A landscape with many peaks, sampled at points; each row gives a point and its height.
A climber steps from a point to the highest of its 4 nearest points, and stops where none of them is higher. Distance is the straight distance between rows; heights are no part of it.
q_970 (h 61.3): -13; 3; 8; 32; 36; 27; 10; 20
q_258 (h 50.0): 2; 28; -44; -9; 31; -13; -14; 9
q_609 (h 66.7): 16; 38; -51; -19; 33; -23; -29; 17
q_245 (h 44.1): 4; -22; 48; -60; -56; -25; 0; -25
q_429 (h 71.1): 14; 16; -17; -21; -7; -21; 7; -6
q_959 (h 42.6): -14; 1; 22; 38; 35; 33; 10; 34
q_7 (h 55.5): -12; 14; -28; 10; 48; 9; -5; 11
q_114 (h 67.5): 17; 31; -29; -25; 4; -28; -6; 5
q_81 (h 55.0): -16; -1; 15; 31; 19; 25; 9; 12
q_878 (h 40.0): -2; 22; -31; -8; 19; -8; -2; -2
q_26 (h 56.1): 20; 10; 26; -50; -31; -30; 6; -15
q_588 (h 48.2): -8; -20; 14; 19; -23; 11; 3; -20
q_974 (h 48.9): 15; -10; 33; -51; -47; -25; 2; -20
q_239 (h 23.2): -19; -57; 34; 23; -59; 7; 0; -13
q_309 (h 68.0): 21; 12; 5; -35; -20; -25; 12; -9
q_890 (h 64.7): 6; 13; -20; -10; -1; -9; 8; -7
q_726 (h 59.4): 12; 3; -3; -8; -20; -8; 12; -17
q_33 (h 25.0): -9; 27; -42; -3; 46; 3; -18; 9
q_746 (h 69.3): -5; 6; -3; 35; 56; 34; 6; 50
q_139 (h 75.5): -12; 5; 0; 31; 53; 27; 6; 36
q_79 (h 47.6): 15; -22; 32; -42; -47; -17; 9; -20
q_719 (h 67.1): -10; 9; -9; 23; 51; 23; 4; 20
q_870 (h 66.8): -10; 11; -22; 14; 62; 15; -7; 25
q_535 (h 51.3): 9; -45; 31; -26; -57; -10; 7; -25
q_145 (h 37.4): -11; -7; 6; 22; -2; 13; 8; -13
q_269 (h 63.0): 22; 36; -33; -32; 15; -44; -15; 15
q_408 (h 73.3): 20; 21; -7; -36; -13; -30; 5; -1
q_385 (h 73.1): 17; 26; -19; -26; -2; -26; 2; 1
q_246 (h 50.1): 21; 3; 16; -40; -31; -24; 11; -13
q_271 (h 6.9): -27; -54; 41; 32; -61; 15; -3; -9
q_256 (h 32.5): -13; -11; 15; 28; -5; 17; 7; -6
q_162 (h 47.0): -6; 1; -1; 16; 6; 8; 9; -13
q_733 (h 58.7): 8; -16; 12; -1; -37; -1; 6; -24
q_528 (h 55.1): -1; 7; -15; 4; 4; 0; 8; -13
q_50 (h 25.2): -12; -20; 24; 31; -15; 19; 1; -12
q_189 (h 41.3): -6; 23; -41; 3; 61; 9; -19; 19
q_359 (h 7.1): -22; -36; 40; 33; -31; 20; -4; -10
q_874 (h 68.7): -9; 8; -16; 23; 67; 22; -6; 37
q_950 (h 77.5): 18; 27; -14; -31; -5; -32; 2; 4
q_247 (h 51.8): -17; -13; 37; 36; 0; 33; 3; 10
q_536 (h 66.1): 19; 39; -45; -24; 24; -32; -24; 16
q_73 (h 73.7): 17; -1; 5; -25; -26; -13; 11; -18
q_441 (h 52.2): -4; -2; -2; 8; -5; 3; 10; -19
q_307 (h 53.5): -19; -8; 30; 34; 8; 30; 3; 9
q_194 (h 71.3): 20; 45; -57; -20; 39; -33; -42; 23
q_658 (h 53.1): 5; 21; -28; -10; 6; -13; 0; -1
q_620 (h 39.6): -8; 18; -31; 5; 31; -1; -2; 2
q_472 (h 62.0): 5; 5; -15; 28; 70; 31; -2; 55
q_156 (h 64.2): 13; 39; -54; -17; 42; -16; -31; 17
q_360 (h 57.2): 5; -31; 20; 9; -39; 4; 6; -25
q_210 (h 38.0): 17; -11; 21; -39; -39; -18; 8; -21
q_281 (h 54.5): 11; -35; 23; -20; -50; -4; 7; -28
q_797 (h 53.8): -2; -48; 28; 3; -55; 1; 5; -24
q_18 (h 34.4): -7; -13; 13; 23; -14; 13; 4; -17
q_811 (h 71.2): 5; -7; 0; 2; -18; 2; 11; -21
q_60 (h 3.9): -31; -34; 45; 37; -34; 34; -5; 7
q_692 (h 61.5): -12; 11; -11; 15; 40; 16; 3; 5
q_552 (h 6.1): -34; -53; 48; 35; -55; 24; -9; 0

Call two points neighbours if one is among the 4 nearest of the other. Go from one point of each pair to the other, from neighbour to neighbour, staying as high as possible. Name the lowest point that can't be avoided.
q_73 and q_811 => q_726
q_73 and q_950 => q_309
q_194 and q_950 => q_269

For each start below, name the point where the climber stops.
q_360 => q_811
q_271 => q_811
q_552 => q_811
q_81 => q_139
